Each scene shows the same named points in several views. A view is turned or mirrored, and shifted as a whole, has a little noise and may leave points out.

Scene 1
View 1
z109: 7	-2	-1	9	-5	3	-9	-2	1	-5	5	-3	2	-3	-5	4	-10	3	1	-7	-2	4	-9	-7	-3	-3	-2	-1	12	-1	-2	4
z31: 1	4	3	7	-2	7	-7	-5	0	-2	-1	-2	-3	0	-4	3	-9	5	0	-4	7	5	-4	-2	5	3	1	0	12	-3	7	7
z874: 14	-14	-5	6	-7	-1	-17	-10	7	-3	-9	-2	-1	-9	4	1	-12	4	-4	-2	-7	-6	-5	2	-1	-6	-7	-7	6	-7	-2	1
z45: 1	-3	-4	9	-5	3	-12	-2	2	-4	0	-2	-1	1	-1	3	-10	4	1	-9	3	4	-8	-5	1	-2	-3	1	14	0	5	4
z6: 8	2	3	7	-3	5	-6	-6	1	-4	4	-3	-1	-6	-5	3	-10	4	-2	-2	0	3	-5	-4	-1	0	0	-3	9	-4	0	7
z990: 14	-7	-5	10	-6	0	-10	0	0	-7	12	-4	5	-7	-3	5	-10	1	1	-8	-11	2	-14	-11	-10	-9	-5	-2	11	1	-11	2
z536: 15	-8	-2	7	-6	1	-11	-7	4	-5	0	-3	1	-10	-1	3	-11	3	-3	-2	-8	-3	-7	-2	-4	-6	-5	-6	7	-5	-5	3
z622: 7	2	2	7	-3	5	-7	-5	1	-4	3	-3	-1	-5	-5	3	-9	4	-1	-3	0	4	-5	-4	-1	-1	0	-2	10	-3	1	6
z305: 6	-5	-4	10	-5	2	-12	0	1	-5	6	-3	2	-2	-2	4	-10	3	2	-9	-3	3	-10	-8	-4	-6	-4	1	13	1	-3	3
z688: 12	-9	-2	5	-5	2	-14	-11	6	-2	-9	-2	-2	-9	2	1	-12	4	-3	-1	-4	-4	-4	3	2	-4	-5	-7	6	-8	2	2
z979: 3	-4	-1	8	-5	4	-12	-5	3	-2	-5	-1	-2	-1	0	2	-10	4	-1	-6	3	1	-5	-1	2	-2	-2	-1	12	-3	6	4
z712: 6	-6	-3	7	-5	2	-13	-6	4	-3	-4	-2	-2	-3	1	2	-12	4	-2	-5	-2	-1	-6	-1	1	-3	-4	-3	11	-4	1	3
z545: -6	2	-2	9	-4	6	-12	-1	1	-2	-4	-1	-3	7	-1	3	-10	6	2	-10	11	6	-6	-3	6	1	0	5	17	1	12	5
z437: 1	-3	-1	7	-4	5	-12	-8	4	-2	-10	-1	-5	0	1	2	-12	6	-1	-5	5	1	-3	2	6	0	-3	-2	11	-4	10	4
z870: 2	4	3	8	-3	6	-6	-3	0	-4	4	-2	-1	-1	-6	4	-9	4	0	-5	3	6	-6	-5	0	1	1	1	12	-2	3	6
z481: 12	-7	-1	6	-5	2	-12	-9	5	-3	-4	-3	-2	-8	1	2	-11	4	-3	-2	-5	-2	-5	0	0	-4	-3	-6	7	-6	-1	4
View 2
z545: 6	10	-2	4	-2	-9	6	-3	-8	3	-4	-1	-5	1	-1	6	16	-8	5	3	-2	5	-5	-9	2	-3	5	-7	-1	0	-1	-8
z870: 7	5	-5	3	-7	-8	-1	-4	-11	3	-9	1	-8	1	3	4	9	-6	4	4	-2	11	-1	-6	3	-4	5	-7	2	1	-1	-7
z305: 7	3	-10	7	-3	-6	3	-5	-14	0	-14	-1	-8	0	4	4	6	-6	1	12	1	5	3	-12	-5	-3	5	-6	0	1	9	-10
z874: 11	-10	-12	-2	5	-2	3	-4	-9	-8	-21	-2	-11	0	1	3	-3	-5	1	3	8	3	11	-12	-3	-12	2	-16	-2	-2	10	-3
z31: 7	8	-1	0	-4	-10	4	-2	-7	4	-5	0	-6	2	-1	6	14	-8	5	-1	-2	8	-5	-7	7	-5	5	-10	1	1	-4	-6
z481: 10	-6	-10	-2	1	-4	0	-4	-10	-5	-19	-1	-10	0	2	3	0	-5	2	2	4	7	7	-9	0	-10	2	-13	-1	-1	5	-3
z990: 6	-1	-16	9	-6	-4	-3	-7	-19	0	-20	0	-9	-2	9	2	-1	-4	-1	19	0	8	9	-10	-11	-2	5	-3	1	2	13	-13
z688: 11	-8	-10	-4	3	-5	2	-4	-8	-7	-19	-1	-11	1	1	3	-2	-5	3	-1	6	5	8	-10	0	-12	2	-16	-2	-2	6	-2
z622: 7	1	-7	1	-6	-7	-3	-5	-12	2	-13	1	-9	1	3	5	6	-5	3	4	-1	11	2	-6	1	-6	5	-9	2	0	1	-6
z109: 6	3	-10	5	-6	-6	-1	-5	-13	1	-14	0	-8	0	5	4	5	-5	2	9	-1	8	3	-8	-3	-4	5	-6	2	1	6	-9
z712: 9	-2	-8	0	1	-5	4	-3	-9	-4	-15	-1	-9	1	1	4	4	-6	3	3	3	4	4	-10	-1	-9	4	-11	-1	-1	5	-5
z536: 9	-7	-13	1	-2	-4	-3	-5	-13	-4	-20	-1	-11	0	5	2	-3	-4	2	7	3	8	10	-9	-4	-9	3	-11	1	0	8	-6
z979: 9	2	-6	1	1	-6	6	-3	-8	-2	-11	-1	-7	1	0	5	8	-7	3	1	2	3	0	-10	2	-7	4	-11	-2	-1	3	-5
z437: 10	1	-4	-2	2	-7	6	-2	-6	-3	-10	-2	-8	2	-3	6	10	-8	5	-3	3	4	-1	-10	4	-9	3	-13	-1	-1	-1	-3
View 3
z109: 4	14	3	12	5	3	4	2	3	-1	1	-5	-1	1	-11	-2	2	2	-1	-3	0	0	5	4	5	-2	0	-1	6	-3	-2	-6
z536: 9	5	7	15	10	2	4	2	2	5	6	-1	-2	2	-8	0	9	2	-2	-2	-3	0	6	0	3	-4	3	-5	7	-2	6	-6
z45: 3	12	3	4	3	-3	1	0	3	1	-2	-3	-1	-3	-7	-3	-2	5	-4	-5	-4	-2	0	4	6	-3	0	2	6	-3	-2	-2
z305: 6	13	1	11	6	2	4	0	1	0	-1	-5	0	-1	-10	-3	2	6	-2	-4	1	0	4	4	4	-1	2	-3	8	-4	-3	-6
z688: 8	-1	11	10	11	-3	1	4	5	9	8	1	-4	-1	-5	1	9	3	-4	-2	-9	-3	0	-2	5	-5	2	-3	6	-2	10	-3
z31: 0	13	6	5	1	-4	-1	3	9	1	2	-4	-4	-1	-8	-3	-5	-1	-3	-4	-6	-4	-4	2	9	-6	-3	8	1	-2	1	1
z622: 2	13	6	12	4	1	2	3	6	1	4	-4	-3	3	-11	-2	1	-2	-1	-3	-3	-2	2	1	6	-5	-1	4	3	-2	1	-4
z990: 9	14	0	22	10	10	9	2	-4	-1	1	-6	3	6	-14	-1	9	2	2	-3	7	4	14	4	0	1	6	-9	11	-4	-3	-14
z437: 3	5	7	1	4	-7	-2	2	8	5	2	-1	-5	-5	-4	-2	-1	4	-6	-4	-10	-4	-6	0	9	-5	-1	4	3	-3	4	2
z6: 2	12	7	13	4	1	1	4	7	1	6	-3	-4	4	-11	-2	2	-3	-1	-2	-3	-2	2	1	7	-6	-1	4	2	-2	3	-3
z481: 8	3	9	11	9	-2	2	5	5	6	8	0	-3	0	-6	-1	8	2	-4	-1	-6	-1	2	0	5	-5	3	-2	5	-3	8	-4
z712: 6	5	6	8	6	-3	2	2	5	5	4	-2	-3	-2	-6	-2	3	5	-4	-3	-5	-2	0	1	6	-4	1	-1	6	-2	4	-3
z545: -1	15	3	2	-1	-5	-1	1	7	-1	-3	-5	-4	-4	-8	-4	-9	2	-4	-5	-5	-3	-4	4	10	-4	-3	7	3	-4	-4	0
View 4
z45: 10	-1	-5	-1	0	-9	1	-5	3	1	-7	1	-2	-1	-2	-6	2	2	0	-9	5	5	-11	0	1	2	0	11	-9	-4	5	-2
z6: 7	2	-7	-5	-3	-8	1	-8	-1	5	-1	-1	-5	-2	0	-2	7	2	-5	-3	5	10	-9	-1	1	-8	4	12	-10	-8	-3	-3
z536: 8	4	-10	3	0	-6	-3	-10	2	4	-4	7	-4	1	-1	-4	5	4	-3	1	0	11	-13	-10	6	-5	1	12	-12	-15	-4	-3
z437: 13	-4	-6	6	-1	-5	-3	-3	5	-5	0	-4	-2	1	7	-10	-5	3	-10	-7	6	8	-16	-2	2	5	5	15	-2	-5	3	-1
z622: 8	2	-7	-5	-4	-9	1	-7	0	5	-3	-1	-4	-2	0	-3	7	1	-4	-3	5	9	-10	0	0	-7	3	12	-10	-6	-2	-3
z712: 11	-1	-8	3	-1	-7	-3	-7	4	0	-3	2	-3	1	1	-7	1	3	-5	-4	3	8	-14	-4	3	0	2	13	-8	-9	0	-1
z481: 10	1	-10	4	-1	-5	-3	-7	3	1	-2	4	-4	1	3	-5	2	4	-7	0	1	11	-15	-8	5	-4	2	14	-7	-13	-4	-2
z874: 11	1	-11	11	1	-3	-6	-9	6	-2	-3	8	-4	3	2	-6	-2	6	-7	1	-1	12	-17	-12	8	2	1	15	-7	-16	-3	-3
z109: 7	3	-8	-4	0	-9	1	-8	1	6	-7	3	-3	-1	-5	-4	7	2	2	-5	3	6	-10	-2	1	-3	-1	10	-13	-7	0	-2
z688: 11	0	-10	7	-1	-4	-5	-8	4	-2	-1	3	-5	1	5	-7	-2	5	-10	1	0	13	-16	-9	6	-2	4	16	-6	-14	-4	-2
z979: 10	-1	-6	-1	-2	-8	1	-5	2	1	-2	-2	-3	-1	2	-5	2	2	-5	-6	5	7	-12	0	1	-3	4	14	-7	-6	0	-1
z31: 9	-1	-4	-4	-3	-10	1	-3	1	1	0	-6	-3	-2	3	-5	4	0	-6	-8	8	7	-11	5	-2	-4	5	13	-7	-1	1	-1
z870: 8	1	-5	-7	-3	-10	3	-5	0	4	-3	-4	-4	-2	-1	-4	6	0	-2	-7	6	8	-8	3	-1	-5	3	11	-10	-3	1	-2
View 5
z990: -4	1	-6	2	7	-3	1	-1	4	11	19	-5	-1	0	-2	6	-7	-4	-8	14	-3	-6	-13	12	-3	15	-15	2	3	-6	6	-10
z545: 1	-8	-7	5	7	5	-1	-2	3	11	6	3	-1	-1	-14	1	-7	5	-1	6	3	-5	-11	-1	0	8	-8	5	-10	7	-1	17
z979: 2	-9	-5	2	3	9	3	1	4	12	6	3	-1	4	-6	0	-4	1	-5	4	0	-4	-10	1	2	10	-3	3	-6	6	0	6
z437: 3	-11	-5	1	2	10	3	2	4	11	4	4	-1	5	-7	-1	-2	2	-4	4	2	-3	-8	-2	3	7	0	4	-8	9	-1	8
z874: 2	-10	-3	-4	-1	10	7	5	5	11	11	2	-2	10	4	1	1	-5	-13	5	-3	-2	-10	4	3	12	1	1	1	4	1	-13
z712: 1	-7	-4	2	3	6	1	0	3	11	8	1	0	3	-6	1	-3	0	-5	8	1	-4	-10	3	2	9	-5	4	-5	4	1	2
z31: 3	-9	-4	4	3	5	-1	-3	3	10	4	2	2	2	-11	0	-2	2	0	8	4	-4	-9	0	3	4	-5	7	-8	8	-1	11
z305: -2	-4	-7	3	6	3	1	0	4	12	14	0	-1	1	-6	4	-7	0	-7	9	-1	-6	-13	6	-2	13	-11	1	-2	0	3	1
z536: 0	-6	-2	-1	0	3	3	0	4	9	12	-1	0	5	1	3	-1	-6	-8	11	0	-3	-10	7	3	9	-6	3	2	0	2	-12
z622: 0	-5	-4	3	2	1	-1	-4	3	9	8	0	2	2	-7	1	-1	-2	-1	11	4	-4	-10	5	2	4	-8	6	-4	4	1	2
z870: -1	-5	-4	5	4	2	-2	-5	2	9	7	1	2	-1	-10	1	-3	0	1	10	4	-4	-10	3	1	5	-9	6	-7	5	1	8
z109: -1	-4	-5	2	6	0	0	-3	3	10	13	-1	1	0	-6	3	-5	-1	-4	10	0	-5	-12	7	0	9	-10	3	-3	0	2	1
z481: 2	-8	-2	-1	0	7	3	1	4	10	9	1	0	6	0	0	1	-4	-7	8	0	-3	-9	5	3	8	-2	4	-1	4	0	-7
z688: 4	-11	-2	-2	-2	10	4	3	3	10	7	2	0	9	2	-1	2	-4	-9	6	0	-2	-9	3	5	8	1	3	-2	6	-1	-9
z6: 0	-6	-3	3	2	2	-1	-4	3	8	8	0	3	1	-6	1	0	-3	-1	11	3	-3	-9	5	3	4	-8	6	-3	4	0	0
z45: 0	-7	-7	3	6	5	2	0	4	12	9	2	-1	2	-8	2	-7	2	-6	7	-1	-5	-11	2	-1	11	-8	2	-6	4	2	9

In a view up to two points have been moved. Name them for each view, in the order of its rows, or write -.
view 1 => z545
view 2 => z31
view 3 => z990
view 4 => z437, z979
view 5 => z712
